A landscape with many valleys, sampled at points; each row gives a point and its height.
A ball rolls from a point to whichever of its 2 nearest points has the largest drop for the distance, and stops where none of them is lower. Distance is the straight distance between rows; heights are no part of it.
J_85: [ 13 -22  -3 -24  17 -23 -11 -34 -40 -14   5 -31  16  39 -37  13 -10  19
  14  35  -4 -10  -1  13  40   7   6  32 -21  28 -13 -58   2 -27 -17  -5
  15   3 -12  27  -1 -53  44  34]  h=4.48
J_974: [  9 -43 -17  31 -11  -2 -10  18  -9  -2  -6  -1  27  40  -4 -26  22  16
  14  -7  54  20  26  12  19 -12   5 -12  -8   9  -8  -1   5  20   4   3
  52 -16 -32   6   4   5 -27  -6]  h=1.82
J_174: [  0  11  26  -5  13  18   0  -8  15  19   8  -4  -2  30 -36 -42 -24 -15
 -31 -46  22  12   8   7  36 -36 -30  16  47 -20 -24  17  27   1 -37  16
  -4 -19   6   1  37  33  -8   0]  h=4.92
J_828: [-19   7  28   8 -29  15 -10 -34 -22  32 -14 -18 -11   0 -10   9   0  17
 -28 -23  16  25   4   1 -32  15  -6  20   8  20  -7 -46  10 -14 -41  57
  25 -10 -33   3  -1 -44  -2  -9]  h=6.05
J_284: [ -1 -14 -20  15 -32  15  -6   7 -12 -12  14   3   4  12 -18   3  20  40
  -8   5  23  -6  40  12 -34  16  -5  -3 -26 -12   4  -4 -24  -7  41   5
  43  -8   7  17 -57 -46 -11 -36]  h=3.47
J_839: [ 18   5  28  32  12  18  22  41  17   8   5 -11 -25   0  -7 -31  -1 -47
 -22 -29 -34  17  -5  30  47   2  21   3  21 -20 -22  -5  -6 -12  -7  -2
   4   3  -1  10  34  13  -8  -2]  h=5.18
J_17: [-15  18  -4 -15  14   8  24 -13  24   6  11  14   6   6  22  17  -6  56
  12   4  17  -9  -8 -20 -31   2 -25  -7 -31  13   6  16  29  34  -7   5
   1 -15 -27  -5 -14 -32 -33  12]  h=2.48
J_147: [ -7  22   3  -3 -24  14   5 -45  11  13 -17  15 -45 -27  25  20   6  51
  11   0  18  -5  -6  -9 -22 -17 -48  -7  17  60  17   1  32  18 -31  31
  18 -24 -37 -25   8   1  11 -11]  h=5.17
J_560: [ 17  24 -10 -20 -29   4 -20  20   8 -20  -2   7 -34   6   6 -19  28   6
  15  22 -23 -26  -6   1   8   6  -5 -28 -13  11   8 -20 -21 -25  29 -27
  21   4   9  13  -7  -7  -5   1]  h=5.49
J_474: [ 48 -11   5  23   1 -17 -11  21  -8  35  13 -42  -2  12 -17 -23   2  28
 -36  22 -27  22  30  -9  20  28  17  12   1  -1 -25 -20 -30  -8 -12  22
 -22  32 -12   9  50  10  18 -39]  h=2.60
J_964: [ 11 -35  22  -3 -11   2 -24   8 -26  41  -1 -24  -6 -20   4 -18  -4   8
   0 -39   7  43   4  23 -50  19  25   2  -7  -4 -38 -27  -4  -5 -39  52
  18  21 -10  16  11 -22 -36   1]  h=6.42
J_586: [ 13  15  12  -9   4 -35  30  13  23   3  12  28 -34 -14  14  27  16 -61
 -19 -13 -21  -2 -10  49  18  -7  -9  -2  49 -19  -7  -7 -19  23 -17  -8
  -2  16 -17 -38 -28  17 -14  -6]  h=7.70
J_582: [ -8  12  42 -37  26   6  37  13  28   9  23   2 -19 -41   6  17 -24  -3
  17   6 -40 -16 -12  -8 -29 -14   2   0  -3 -18 -13  -3   1   4 -23  11
 -30  10   4 -32  11 -22 -16  -1]  h=7.01
J_569: [ 19  28 -11 -23  17 -50  -9 -30   6  17 -18  11  20   0   9  15  29  15
  11   6  32  27  -1  -9 -12  15   4  -7 -30  48  25  21  39  17  -2 -11
 -10  -1 -35  14  17  30  -1  13]  h=4.62
J_382: [-38  18  18   0  15 -12  13  17 -12 -26 -22  -4  -1 -42 -19   0 -22 -18
   3 -10  -1  28  11  18  32  21  34  35   0   6 -13   3 -17 -21   8 -16
  -3  21  43  18 -21 -26   8  12]  h=6.49
J_97: [ 15  31 -39  16 -25  22  -4 -15   7   9  26  27  35   9 -11   1  11  25
   2  -9  -9   7 -30   4  15  15  20  32 -39  28 -16 -11  -4 -18   4   2
   1  11  -2  48  23 -26  45  28]  h=4.98
J_495: [  7  -2 -32   9  24  47 -18  -7  17   2  34  26 -37 -10 -14 -40 -28  36
   0   2 -25  -9  21  11 -29 -21 -10 -33  -6  -3  13   9  -8 -21   9   3
  -7 -24  25  34  16  41 -47 -23]  h=3.01
J_795: [ -9  54  13 -15  20 -24   0 -10  -4  38 -24 -15  -7 -13 -11   8  -8 -14
 -19  -8 -45  27   7 -10 -31  41  26  22  -5  30   0 -22 -14  -7 -18   7
 -48  33   3  23  25   6  30   1]  h=6.46
J_181: [ -8  -1 -29  34  18   4  -3 -20 -35  21 -30 -39   9   4 -23   1 -20 -20
  -5  29  -2 -12  54  -1 -19 -13  -9  18  39  -1  -4   5 -21  13 -13  -1
 -37  -3  21  -6  -6  17  32 -17]  h=7.26
J_423: [  7  -3  -1 -12  14   4 -34  19 -10 -33  -3   6 -15   9 -20 -25  -2 -40
 -24  -9  -4  14  -8 -14  69  16  -2  -8  33  20  10  -2  13 -19  18  -9
   5 -23  25  28   0  48  23 -15]  h=6.83
J_640: [ 16 -20 -26  -6 -51  -4 -35   7 -26  16 -34  13   4   2  20   1  22  14
  37  -1  49 -21  14  15 -17  -8  -1 -11  21  29  -5  -6  18  23 -11  32
  17 -19  -7 -10  15   6  21   4]  h=2.93
J_95: [-24   8   4 -22  13 -20  -6 -19   3  24 -18  -4 -25 -22  20 -43 -16  16
  22  -6 -48   9  -6 -19 -24  38  -8 -17 -14  14  22  13  -6  29 -25 -26
 -34  -1  17  -6   9 -11 -16  43]  h=5.11
J_125: [-16  30  60  -4  11   5  13  24  15 -17   2  -5   2 -31 -21  -4  -5 -27
   6  14 -21   1  10 -27  -9 -21  50 -11 -21 -38  18 -12   2 -45  20 -23
 -33  -5  25  -5 -18 -45 -37   0]  h=6.37
J_79: [-15   7 -33  43  34  -3  -4   6   8  24  17  -2  -4 -21  13  -1   9  30
 -16 -23 -25  56  36 -21 -37  64 -10 -12 -28  15  14   4 -14   8   2   2
   9  -6 -14  18  10  -9 -35 -18]  h=4.35
J_804: [ -6   4  25  -7 -35   9   0   7   7 -32 -25 -27 -18 -15  34   8  38 -25
  27  27 -17 -43 -34  -8  -9 -42  15 -10  -4 -34   8 -12  -6   8  31 -15
 -16  -6   7 -33 -19 -38 -10   5]  h=3.35
J_115: [-15 -37  28   7   6  -3  14  16  -1  22 -12 -10  11 -21  34 -16 -21  18
  10 -35  17  29  -3 -22 -24   7  12  -7 -24 -30 -19   2  12  21 -38  44
   8   5  -9 -11  26 -25 -49  16]  h=6.69
J_623: [ 43 -22   9  -9 -15 -39 -10  21  -6 -15 -24  -5 -10  -2  44  13  51 -50
  22   5  24  32 -23   7   5   0  35 -33   2  19   5   6  12   2  21 -11
  16  33 -42 -11   8  24 -23 -15]  h=3.51
J_517: [  9 -36  30  11  -5 -24  31  46  32 -19   2  17  32 -34  17   6 -15  11
  11 -22  24  17 -15 -21  45   2  13   1 -10 -18  -8  56  28  33  22 -11
   2  -7  -2 -11   7  20 -21   3]  h=5.83
J_224: [-31 -18  -8  25  28  26  13   3   7   2  13  -8  39 -26  11  -1 -36  10
  -9 -31   1   8  -8  -9 -40  -3 -18   9   5 -35 -14  46 -11  20  11   0
 -13  -7  22   4  -9   9 -37  16]  h=3.49
J_449: [-27   7  13   6  -2   2   2 -33   1 -21   4 -50  34  11   4  61   7   0
  -1  38 -16  -9 -29 -13   7   3 -10  14  13   0   3 -19 -12 -10   3 -31
  13   5  -7 -44 -23 -51  38  -1]  h=3.10
J_268: [-21  -9 -36   7  -6  17 -24  13  -4 -14  36  18 -20  10 -24 -24  -8  -5
  -5 -42  46  29   7  31 -18  47  -3 -16 -19  10  10 -19  10 -32  -3  37
  46 -13  12  37 -19  17 -45 -20]  h=4.32
J_226: [ 13  12 -33  20   2 -16 -61   7 -27   2 -34  -8  -5  48  -6 -43  41 -15
 -36 -14   3   0  38 -10  26   4  30 -24  10 -15  22 -19   4   8   0 -20
  21 -18  -5  36   0  28 -20 -18]  h=4.72
J_30: [ 15  -4 -20  31  34   0  14  -1   9  26   6  -2   3  29 -14 -23 -22   7
 -10   4  12  13  29  14  27 -18 -11   0  24 -15  -1  20 -12  38 -18   9
 -11 -16 -12   5  45  38  -9   5]  h=4.61
J_843: [  1 -54   5  -2  35  16  30 -17  11   1  39  20 -11 -36   0  18 -22   0
  18  15   5 -12 -14  13 -37 -43 -29 -11   7 -13   6  16   0  31  19  15
  -7 -26   0 -53  12  33 -44 -23]  h=4.45
J_660: [ 21 -20  -3 -17  23 -33  18   0  -1 -22  17 -15   8  21  22  51  33 -46
  -4  13  16  19 -32  12  24   4  -5  -6   2   7   5   8   4  12   1 -21
  27  36 -52 -26 -38  15  -6 -18]  h=2.92
J_657: [-21 -20  -4  14  38 -14   6 -12  -1 -15 -30 -14 -25 -21  41 -14   6 -21
   9  17 -30 -12  17 -11 -30   2  -2 -45  -1 -21  39  16  -5  20  31 -31
 -18 -28   9 -14 -12  -2 -49   8]  h=6.64
J_550: [  5  23  11   5 -15   3   1  23  31  -3   4  10 -34 -22 -15 -29  14  -2
   4 -14 -20 -10  27 -15 -46   2  33 -17 -45 -44  27 -20  -9 -35  26  -5
  -5   4  19  28 -16 -16 -48 -19]  h=6.03
J_27: [ 15  -2  13 -14   4 -44  25   3 -14  27 -14   3  30   7 -18  12 -20 -10
  -5   2  28  24  17 -10  40   1   5  31  19   0 -28  25  -1  22 -42  -6
 -16  25   3  -1  11  19  51  24]  h=5.53
J_877: [  8  15 -10   4 -12  -8 -55   6 -11 -10  -4 -13 -13  27 -16 -37  47  -4
 -30  -7 -47   1  -7   5  26  29  16  -4  -4 -13  20 -39 -15 -30  23 -42
  21 -23  15  36 -11  -4   4   2]  h=5.16
J_393: [ 15  25  -8 -61  14 -25   6   3   2  -6  36  20  64  29 -16   4   7  -5
  13  -1   8 -19  12   8   0 -13   8   3 -11  -8   4  36 -20   7   3 -21
 -19  18  15  18 -31  29 -14  28]  h=6.26
J_448: [ 12  36 -11 -67 -22 -41  -3  18 -13   9   2  24  18   2  -2 -10   1  23
  23  17  -8 -23   4   3 -23   1 -30  18  28   1 -24  22 -32  13 -17 -21
 -38  26  39   2 -46  29  11  23]  h=6.01
J_463: [-17 -12 -12  35  12 -10 -32 -34 -20   3  -6 -24   9 -38  -4  15   9  34
 -23  -6   2  36   5 -23 -60  45 -27   9 -33   6  15  -6  22  -9  11   5
  16 -16   5  30  -8 -16 -27  -9]  h=5.21
J_185: [ 10 -21  20 -17 -11   1  33  -1   9   8   6  38 -21 -32  30  15  -6  24
  17   7  11   1 -12   2   7 -19 -42 -18  13  21   9  13   2  27  -9  15
  15  -5 -23 -53  12  38 -23  -5]  h=4.77
J_614: [ -8  36  -4  28   8 -11 -38 -25   3  28 -36 -17   6 -32   2 -26 -16  12
 -23 -11 -42  19   1 -22 -20  32  11  -7 -23   9   9  15  16  12  -9  -2
 -42  -5  21  29  38  21  -1  15]  h=5.86
J_945: [ 13 -10  28  -2  18 -29  27  34  24 -25  34  68   5 -10 -23  -2 -17 -11
   6 -11  24   8  22  -3  49  -9  10   3 -21 -27  34  25  41   3  25  -8
 -11  -8 -24   0  -6  35 -37 -17]  h=6.02
J_187: [  7  11  19   2 -13   0  30 -15  11   3 -11   8  19  21  -5  20   5 -36
 -24 -33  34   2 -14   0  49 -13   6  25  35  -4 -14  21  23  23 -40  14
  13  -7 -16  -2  -3  10   5   4]  h=5.26
J_746: [ 36  -3  23 -22 -33 -48 -48   6 -22   0 -36   2   7  20  37  -8  37  -6
  27 -13  47  -1   7 -10 -31 -14  11 -24   9  21  24   3  25  20   1  13
  10   7 -25 -16   9  30 -24 -15]  h=3.36
J_411: [-13  15  36  -6  -7  14 -11 -17   9  -4  15 -26 -15  11 -42 -39 -17  35
 -19   4 -36  -3 -19 -16  25  17 -50  -9  10  -2 -17   6 -24  -1   7 -32
   4 -25  40   1  26 -15  -1   5]  h=5.32
J_808: [-19  14 -30 -25   3   3  -5 -62 -18   1  26 -28  19  20 -17  40  -7  11
  19  43 -15 -21 -27  22  -3  -4  -7   0   6  34   2 -35 -20 -31 -26  -3
  -1   4 -12  -7 -22 -47  46  13]  h=3.90
J_189: [ 10  41  42 -43 -12 -26  12 -19  24 -11 -24  24  31 -28 -15  22 -20 -15
  13 -11   1 -36 -16  -3  33 -14 -12  21  39  10  -9  21  15  13 -18  -2
 -43  12  36 -17 -17  16  42  16]  h=6.80
J_388: [  4  25  47 -56   1 -36  19  14  20 -24 -14  17  28  -1 -18  -3 -35   5
  26  25  14 -19  18 -36  32  -4  12  16  -7   4  17  21  23   0   2 -24
 -20   3  25  -2   6   6   7  24]  h=6.61
J_236: [ 23  21  -3   5  18  12  15 -28  32  12  17  17  -5  32 -22  12 -13   1
   1   6  -5 -18   5  19  22 -39 -23 -22   2  -1  20   7  15  15  -3  -1
 -16 -29 -34 -29  24   5 -16  -1]  h=4.29
J_381: [ -7  -8  19  35 -25   3  -1  -3 -13  -9 -39 -23 -32   6  26   4  35 -34
  -5  22   4  -3   1   6   0  -9  10 -14  26 -16   9  -3  -3  17  17 -11
  38   2 -22 -25 -19 -25 -12  -3]  h=3.91
J_923: [ -3   4   9  16  14 -15  25  -3  -3  14 -16  -9 -10  -9  12  36  -2 -78
 -15   9 -26  -7 -14  28  -8 -23  -3   4  56 -31 -19   1 -25   6  -2 -10
 -53  20   5 -42 -22  13  32   0]  h=7.55
J_157: [ -4   7 -16   8  42 -16  28   5  -6 -21 -29  -3 -25   0   5 -18 -10 -38
  26  29 -24 -16  23  -2  27 -19  34 -34   1 -19  24   4  -3  -4  15 -60
 -25 -14   8  -4   0 -14 -12  19]  h=6.38
J_554: [-28  12 -26  19  15  25 -37   5  11 -36   3  37   3 -23 -29 -23 -31  16
 -21 -21  13   4  28 -14 -16  -4  -9 -17 -19  11  31  23  21 -27  33   1
 -20 -46  39  38 -12  48 -34  -2]  h=2.10
J_207: [ -4 -28  16   9  10  24   1  21   5 -36  14  20  12 -29 -11 -17 -37  -1
  -8 -35   8 -10  -2  -4   0 -24  -2  -2   4 -21  15  34   8 -10  37   0
 -16 -26  55   2 -14  34 -50 -10]  h=2.87
J_71: [ 16  23  58  13 -36   6 -14   8  -4   1 -26 -15   8   4 -11  19   7 -12
 -15  -4  24  -4   2 -41  16 -23   7  11  -8  -7  18   0  44 -12  12  12
 -12   9 -21  -5   2  18  21 -39]  h=2.71
J_321: [-21  29  24  13 -20  31 -10  -4 -12  -2   0   2  27  34 -37  -2 -16   2
 -17  -3  39 -40  16 -33  -6 -45 -20  15 -12 -17  14  -7  52 -12  -9  34
  -5 -23   2   8  -1  -9  16  -9]  h=3.48
J_625: [ 14  -8 -11 -19  40 -22  35  14  17 -41   2  40 -13   3  -3  -3   0 -16
  22  25  25 -37  22  24  32 -39  29  -8 -21  -3  26  25  20  -3  26 -26
  -5  -3 -13 -13 -15   5  -7   2]  h=6.19
J_993: [ 23  -7  16   3  -7 -11  29  34  30 -13 -10   8  25   7   5 -28  -5  -1
  11  -4 -12  -6  -3 -20  46 -16  37  10 -22 -46  -9  18  -5  24   7 -32
 -24  16  -3   5  36  -6   1  21]  h=5.63
J_603: [-27 -24 -12 -11  20  31   1 -18   5 -26  33 -24  -9  -4  26  23  10   5
  16  28 -51 -27 -48 -20 -17  -2 -17 -27 -20 -13  -5   8 -19 -23  33 -33
 -21 -12  25 -37 -14 -29 -12  10]  h=3.04
J_622: [-31 -42 -43 -15   6 -16  27  10 -34   1   2 -18  -9  -9  33  44 -10 -18
  28  45  18  -6   4  23   6  -6  -1   5  17  -6 -14   5 -38  -7  -5   5
 -13  27  -6 -10 -32  -5  53  30]  h=6.04
J_263: [  8 -18 -19   6   1  41  10  -5  -1  19   9  14   8 -30   2   6 -29  17
 -10   3  -8 -14  -8   2 -65 -29 -19   2  20  -6 -17  26 -14   6  11  27
 -26   4  19 -24   1  26   2 -12]  h=4.05
J_374: [  0 -29 -32  -2  -6   9 -41  18 -40 -31  -4  -3  -4  28 -12 -53   9  -5
 -19   2   2 -19   7  22  54  -8 -33   9  30  -5  -5  -6  -7   6   9 -25
   0 -19  49  21   2  35  27   8]  h=6.97
J_541: [  3  -1  -5 -11  -1  -8 -16  22  17  57  -2  -9   3   7  35  -6  -2  36
   8   9 -64   3  -8 -26 -36  28 -15  -8 -16   4 -17 -12 -29  41 -15   0
 -38  14   4  -7  21  -7  35  25]  h=4.36
J_87: [ -5  33  21 -10  -9  -3  31 -22  -2 -17 -16  19  13   5 -21  38 -30 -16
  19  36  14 -45  13  -6  -4 -27 -11  10  34  -1  24  14 -20  -7 -17 -29
 -20  -9  26 -24 -37 -10  45   1]  h=6.98
J_913: [  1 -33 -56  54  17  15  -4 -14 -31 -17  20 -22  37  36 -11   2  23  37
 -21  43  -3 -26  33  -2 -24   2  21  -4 -12 -16   2   2 -16  -6  45 -17
   3 -12  15  24 -28 -29   6 -38]  h=2.85
J_150: [  3  34  13  15 -12  31   4 -21  22  42 -13 -11 -12  12  -8 -19 -11  18
 -29  -5 -41  -7   0  -6   7  -2 -15  12  23  -8 -18 -19 -24  15 -28  -6
  -4  -5  -4   4  31 -26  29   8]  h=4.81
J_61: [-33  12  13  16  17  39  13  11  21 -10  26   4 -28   1 -26 -15  -4 -32
 -29 -45  -2  36  -5  24   6  26  13   3 -14  -1 -15 -19  10 -47  -9  15
  28   1  11  23   3   7 -32  -6]  h=4.78
J_116: [ -2   7 -54 -24  25  49 -12  13 -15 -30  44  44 -13   5 -26  -4  -3 -28
  12 -26  12   4   1  41  -8   3   2 -22  -3  33   7 -19   6 -41  22  29
  16 -15  11  33 -27  34  -7 -11]  h=3.94
J_350: [  6  24   9 -37 -21 -38  24  29  17  17  -5  23 -14 -23 -17  -9 -26   6
   9  -6  -3   5  11   7  10  29 -10  24   1  20 -18   5 -26  12 -13   0
 -16  37   7  13   4  15  35  30]  h=5.76
J_422: [ -9 -26 -34  -1  12 -11  18   5 -23 -37   0   7  -9  12  -6   9 -12  -1
  -4  44  13 -16   2  13  37 -31   2  18   4  -6   1   1 -40 -24  -2 -29
   8  17  10  13  -5 -18  53  20]  h=5.87
J_656: [ 26 -11 -52  25 -30  13  17  34   3  15  25  36  15  25  12 -19  10  31
   7   1   3  -3   9  15  23   8  20  14   1   4 -29 -21 -48   8  -6  -8
  31  17 -12  21  -2 -28  37  34]  h=4.63
J_537: [-16  27  14  18 -63  46 -10   7  -4  -5  -7  30  -3  18   0  15  15  23
   0   2  10 -39   1   0 -27  -1 -11  28  -1 -16 -10  -9  -9   1  10  10
  26   1   8   6 -46 -42  12  -3]  h=3.97
J_414: [  5   1 -34  41 -28  -4 -38   7 -43   2 -52   9 -21  18  22 -29  28 -40
   7  -8  13  -9  35  18   9   0  34  -3  18 -10   7 -33 -14   2  11  -8
  28  -9  -5  18 -20 -20  11   1]  h=4.33
J_41: [-17  -2  -8  12  27 -16  20  -4  16 -25  43 -21  -8  22  17  67  11 -43
  -8  11 -21 -16 -35   2  29  -4   1 -10  27   0  22 -14 -12  -5   7 -51
   8  21 -26 -51 -31 -14  14  -1]  h=2.12
J_885: [  8 -32 -54   3  -6  17 -39  21 -19  -6  21   4  48  39  -9 -56  -3  21
 -11 -26  26  12  -2  22  49   1 -10  16  18   5 -33  11  -6   1 -14  12
  -2  -6  30  42   6  38  -2  14]  h=7.08
J_261: [ -9 -31  47 -22   0  35  14  14  14  10  13 -24 -27 -15  -2 -12 -30  31
  15  -1 -10   0 -30 -10 -11  -3   2   0  -6 -24 -38  -8  -3   0 -28  50
  14  12  17 -20  37 -29 -24 -17]  h=6.91
J_771: [ -7  -7   8   6  -2 -24  24  11 -11 -11 -15 -11  -9   4 -11  -4 -10  -5
  -2  28  26  17   3   4  82  14  -1  40  32  21 -10  -2  -7  -4  -8 -19
  14  12   0   8  30   8  71  14]  h=5.71
J_801: [ 33 -25  -8  17 -38 -14  -7  -3   4  18  -8  -4  47  21  24  11  39  39
  15   1  30   7 -10  -3  -1   7  -8   0   7  30 -17  18  -5  50 -16   5
  26  10 -22 -16   4   5   6   4]  h=2.44
J_279: [ -1  14  -3 -35 -10 -45 -11  -9 -16  12 -32  42  14 -36  19   7   5  -4
  30 -29  47  30  17   9 -34   8  25   1 -32  49   8   8  44 -17  -3  42
 -17  17 -25  18   7  25  -8  -1]  h=5.15
J_538: [ 11  -1  21  -6 -10  25   5  -6   8 -29  -4  -6 -30   7   2   5  -2 -11
  27  24 -14 -46 -32  -1  14 -24 -34 -22  21  -6   5   3  18   6   7  -1
 -14 -30   4 -29  32  -4   5   1]  h=3.89
J_58: [-15 -47 -36  12   6  24 -15 -33 -16 -16  27 -54  23  31  14  -8  29  35
   1  15 -34 -24 -25  -1  -8  -5  -8 -16 -22 -38  -1  10  -9   1  24 -19
  11 -13  27  -1 -26 -42  -9  -7]  h=1.83
J_330: [-23  21  11 -10 -21 -12   0   6  -3   1  -4  62 -17 -23  10   6 -11 -11
  17 -40  41   9  -6  14   2   6  16 -11 -32  42   7 -32  44 -38 -11  43
  -2   9 -43  21 -12  -5  20  19]  h=5.54
J_730: [-18 -38 -16   5  17  13 -46 -51 -17   8  13 -44   3 -11  23  -2  13 -11
   5  -7 -11  19 -35  18 -58  20  -8 -18  -9   2   2   4  12 -12  12   9
  25 -17   2   2  -1  -9 -28  -7]  h=5.88
J_812: [-31  28   8   2   5  -9  22  19  -6  20 -24  -2   2 -54   6   5 -16 -39
   1 -25  -4  40   1  29  -3  22  50  18 -10  12 -18 -13  -5 -22 -12  33
 -10  36  -3  19  16  -5  20  25]  h=6.24
J_628: [  6 -20  -7  28   3   6   0  -9 -29 -16 -20 -49 -19 -10   2  13 -15 -58
  -8  44 -13  -5 -12  11   2 -22 -12  -1  48 -13 -15  16 -14 -15   9 -22
 -45  15  32 -17  21  31  41  -6]  h=7.41
J_853: [ 18   9  27  -8 -30 -11  -8  39  18  -9  12  -2 -60  19 -18 -34  28  13
  -5  -5  -3  15  22  -5 -11  21   2 -18 -20 -12  29 -15 -11 -32  25   2
  36   3 -10  24 -17   8 -27 -45]  h=5.73
J_378: [-21  13 -11 -30   1 -21  31 -13   0 -26   0  40  -6 -19   3  18  -8  52
  29  15  32  -2  20   7   1  20 -34   1 -23  43  18  10  10  13  -1   2
  40  -8  -2  10 -23 -20  -4  17]  h=3.33
J_171: [ -4  -8   1  24  25  15 -12   2   6   2  -3   2 -16 -28  37  14   8 -34
  -7 -30 -37  12 -38   8 -33  12   5 -29 -10 -18  14  -1   8  10  19  -8
  -2 -11 -10 -24   4   2 -33   6]  h=6.33
J_846: [-11  19 -32 -14   4  17  -1 -29 -14  -7  11  27  16  19 -29  12  -5  15
   0  -7  50   6  28  16  -4   9 -36  22  11  37  16  -1  26 -12 -18  10
  44 -23 -20  11 -26 -16  21  -9]  h=3.88
J_70: [-40  19  -5  42  -6  40 -15 -15  -9 -20   3  21  31  -1 -36 -12 -22  39
 -24 -16  38   3  36 -20   6  -3 -26  26 -14   2  10  13  20  -7  10  12
  22 -39  22  27 -14 -18  20  -2]  h=4.08
J_763: [ 45 -12  31   0 -17 -15  -6  16 -10   4 -11 -41   3  27   9 -17  18  -2
   5  20  10   9   9  -8  22 -22  16   0  -7  -6 -24 -21   7  -3  11  19
  -2  16 -26  -3  34  -4   7 -32]  h=1.91
J_787: [ 21  16   2 -69 -21 -13   5  27  10 -11   0  39  21  17  -5  -4  -7  13
  42  15  27 -38  16   5   2 -29  15  -6 -35   7  -4   9  11  -4  -5  16
  -7  17   6  13  -4  24  13  11]  h=6.44
J_752: [ -3 -11  -6  12 -20  25  13 -37  14  56 -15 -37  14  29  22  18   5   6
 -20 -11 -21  -3 -41  -3  -7   0 -13  19  21   1 -32 -29  -3  41 -59  25
   3  -5 -38 -27  14 -24  32  12]  h=4.23
J_741: [  8   9 -66  20  22  37   8  -8   2 -20  25  45 -42 -10 -16   7 -10 -15
  -4  -7  -1 -10  22  50 -21 -16 -28 -23  18  12  26  -9 -24 -23  30  -7
   6 -30  11   2 -12  30 -36 -12]  h=3.55
J_922: [ -1 -16  -8 -30  -4 -10 -18   8  15  33   0 -13   5 -15  39  14   3  28
  -3   6 -47 -22 -47 -43 -45  13 -38  -9   2   1 -20   8 -28  20   6 -19
 -24  21  28 -41  -3  43  10  12]  h=3.71
J_882: [  2 -11 -30  32 -28  21   6  21  -8  15  11   3  31  24  14  17   4  41
   9  28   5 -40   9  -5 -11 -10 -11  29  -1 -27 -36  -4 -29  33  -6   1
  14   6  -6 -11 -20 -49  53  19]  h=4.38
J_278: [  6  31   1  21  -2   5   2   8 -22  -5 -29   4  -5  15 -40  -6 -21 -16
 -14  30   3 -26  70 -24  11 -15  12  16  20 -16  26  11 -11 -27   5 -22
 -28 -13  24   7 -21   0  48 -18]  h=7.12
J_800: [-16  -5  32 -17  -1   9  -2 -46 -11  17 -17 -32 -19 -11   0   6 -26  29
  10  13  35  10  10  -6 -45  -9 -22   8  -3  28   2  -7  44  18 -47  59
   8 -13 -33  -2  23  -7 -26 -16]  h=5.59
J_89: [  5  -1   5   8  -1   3   1 -21   6 -10  27 -18  32  41 -26   3  12  21
  -9  32 -27   6 -26  -9  54  28  19  30 -32  18   7 -34   0 -31  20  -8
  38  13   1  26  25 -48  32  25]  h=4.89
J_559: [ 21  -1   8 -30  -1 -28 -12  -7  22  29  39  13 -19 -26  23  31  13  -5
 -33 -28 -36   9 -33 -23 -35  20 -26  -6  29  12 -11  11 -19   8  12  -7
 -10  18  -3 -53  -9  50  -8 -27]  h=2.89
J_344: [-22 -28 -26 -35  11   3  30   4 -10   8  34 -44  19   5  18  50 -34  -7
  11   1   1  -8 -46  10  -5 -13 -23  14  12  -9 -37 -10 -23   2 -29   9
 -44  36   4 -29  10  -9  43  17]  h=6.20
J_72: [ 39  12 -25 -18   1 -27 -33 -16 -19  -3 -27 -14  15  33  12  14  52 -31
  -2  -4   8  18 -13  10   8  19  12 -13 -21  37  22  -4  21 -14  17 -15
  17   4 -41  25  32  36   6 -13]  h=4.04
J_977: [ 20 -13  34 -45   3 -21 -14 -20   2   4  18  -3 -23 -22   7  16  14 -29
 -21 -34  12  30 -28   5 -31   3 -25 -22  45  19   2  20   0  -3  -7  30
  26   6   6 -33  -2  58 -66 -20]  h=3.72
J_288: [  3 -14   1  -5  16  24  -8 -33  36  -2  40 -28 -13  -6  13  11  -8  49
  -3  31 -43  -7 -38 -34 -29  21 -34 -32 -33  13   0  10   1  -1  16 -12
  26 -13  14 -21  30 -21 -26 -21]  h=3.99
J_280: [  7   1  -9  35   7 -13 -16  -7   3  24  19 -23  -6   8   4  -2  16  16
 -43   1 -49  39  25 -23  11  50   2  -5  -5 -16   7   1 -36  -1  20 -31
   6  13  -6  27  13  -1   5 -34]  h=3.46
J_398: [-24  24  25  27 -23 -11   4  21  -6   6 -23  14  13 -29  -5  24  14  -9
  -1 -17  28  23   3   3  -7  26  41  23 -36  12   7 -28  18 -27  -7  15
  22  31 -30  22 -31 -47   0  14]  h=5.91
J_679: [  8 -34 -15  -8  29 -12  -7   8 -28  -7 -21 -27  -8  18  -7 -30  26   7
  23  19  30  10  45  12   6 -16  31  -6 -23 -10   0  -2  21   0  14  19
   5   3  -8   4  15   1 -22 -19]  h=1.11
J_523: [  0  16  66  14   8  29  12  20  36  13  -3 -11 -17 -28  -3  -3   3 -15
   5  -2 -40  -2 -28 -10  -7 -19  52   3 -22 -53  -5 -25  18  -8 -13  11
 -31  22  -8 -30  24 -29 -32  -1]  h=6.72
J_958: [-38 -17  -6  -5  11  30  35 -31  13  25 -22  -3  22  -5  31  15 -22  17
  30  -3  -1 -19 -27 -10 -26 -12 -16   8   2  15  -9   0  26  56 -54  32
 -13 -19 -20 -28   6 -32  11  24]  h=3.50
J_699: [ 18  13  15  41 -17  23  24  35  48  18  16  22   6   7  -9 -25   3   1
 -17 -54  -6   7 -15  -2  27 -19  36 -12 -19 -51  -4  12   3  13   4   0
  -1  -5 -30  22  35  -7 -29  -4]  h=5.40
J_872: [-12  -4   8   1   5  -4 -13  30 -12 -51 -21  27 -10 -29  -6   3  12 -67
 -22 -18  17  22 -11   6  40  17  44  26  13   6   1   7  -1 -42  36 -20
  26  14  25  15 -34  23  21  -8]  h=6.68

Where does a ball stop that starts at each point below?
J_923 -> J_27
J_625 -> J_554
J_523 -> J_804
J_657 -> J_679

Call two points neighbours if one is among the 2 nearest of the other. Go from one point of each pair to the other, from neighbour to neighbour, staying as low as possible. Name the highest point that can't be avoided.
J_41 / J_17 -> J_70
J_812 / J_559 -> J_795
J_41 / J_679 -> J_623
J_559 / J_554 -> J_185
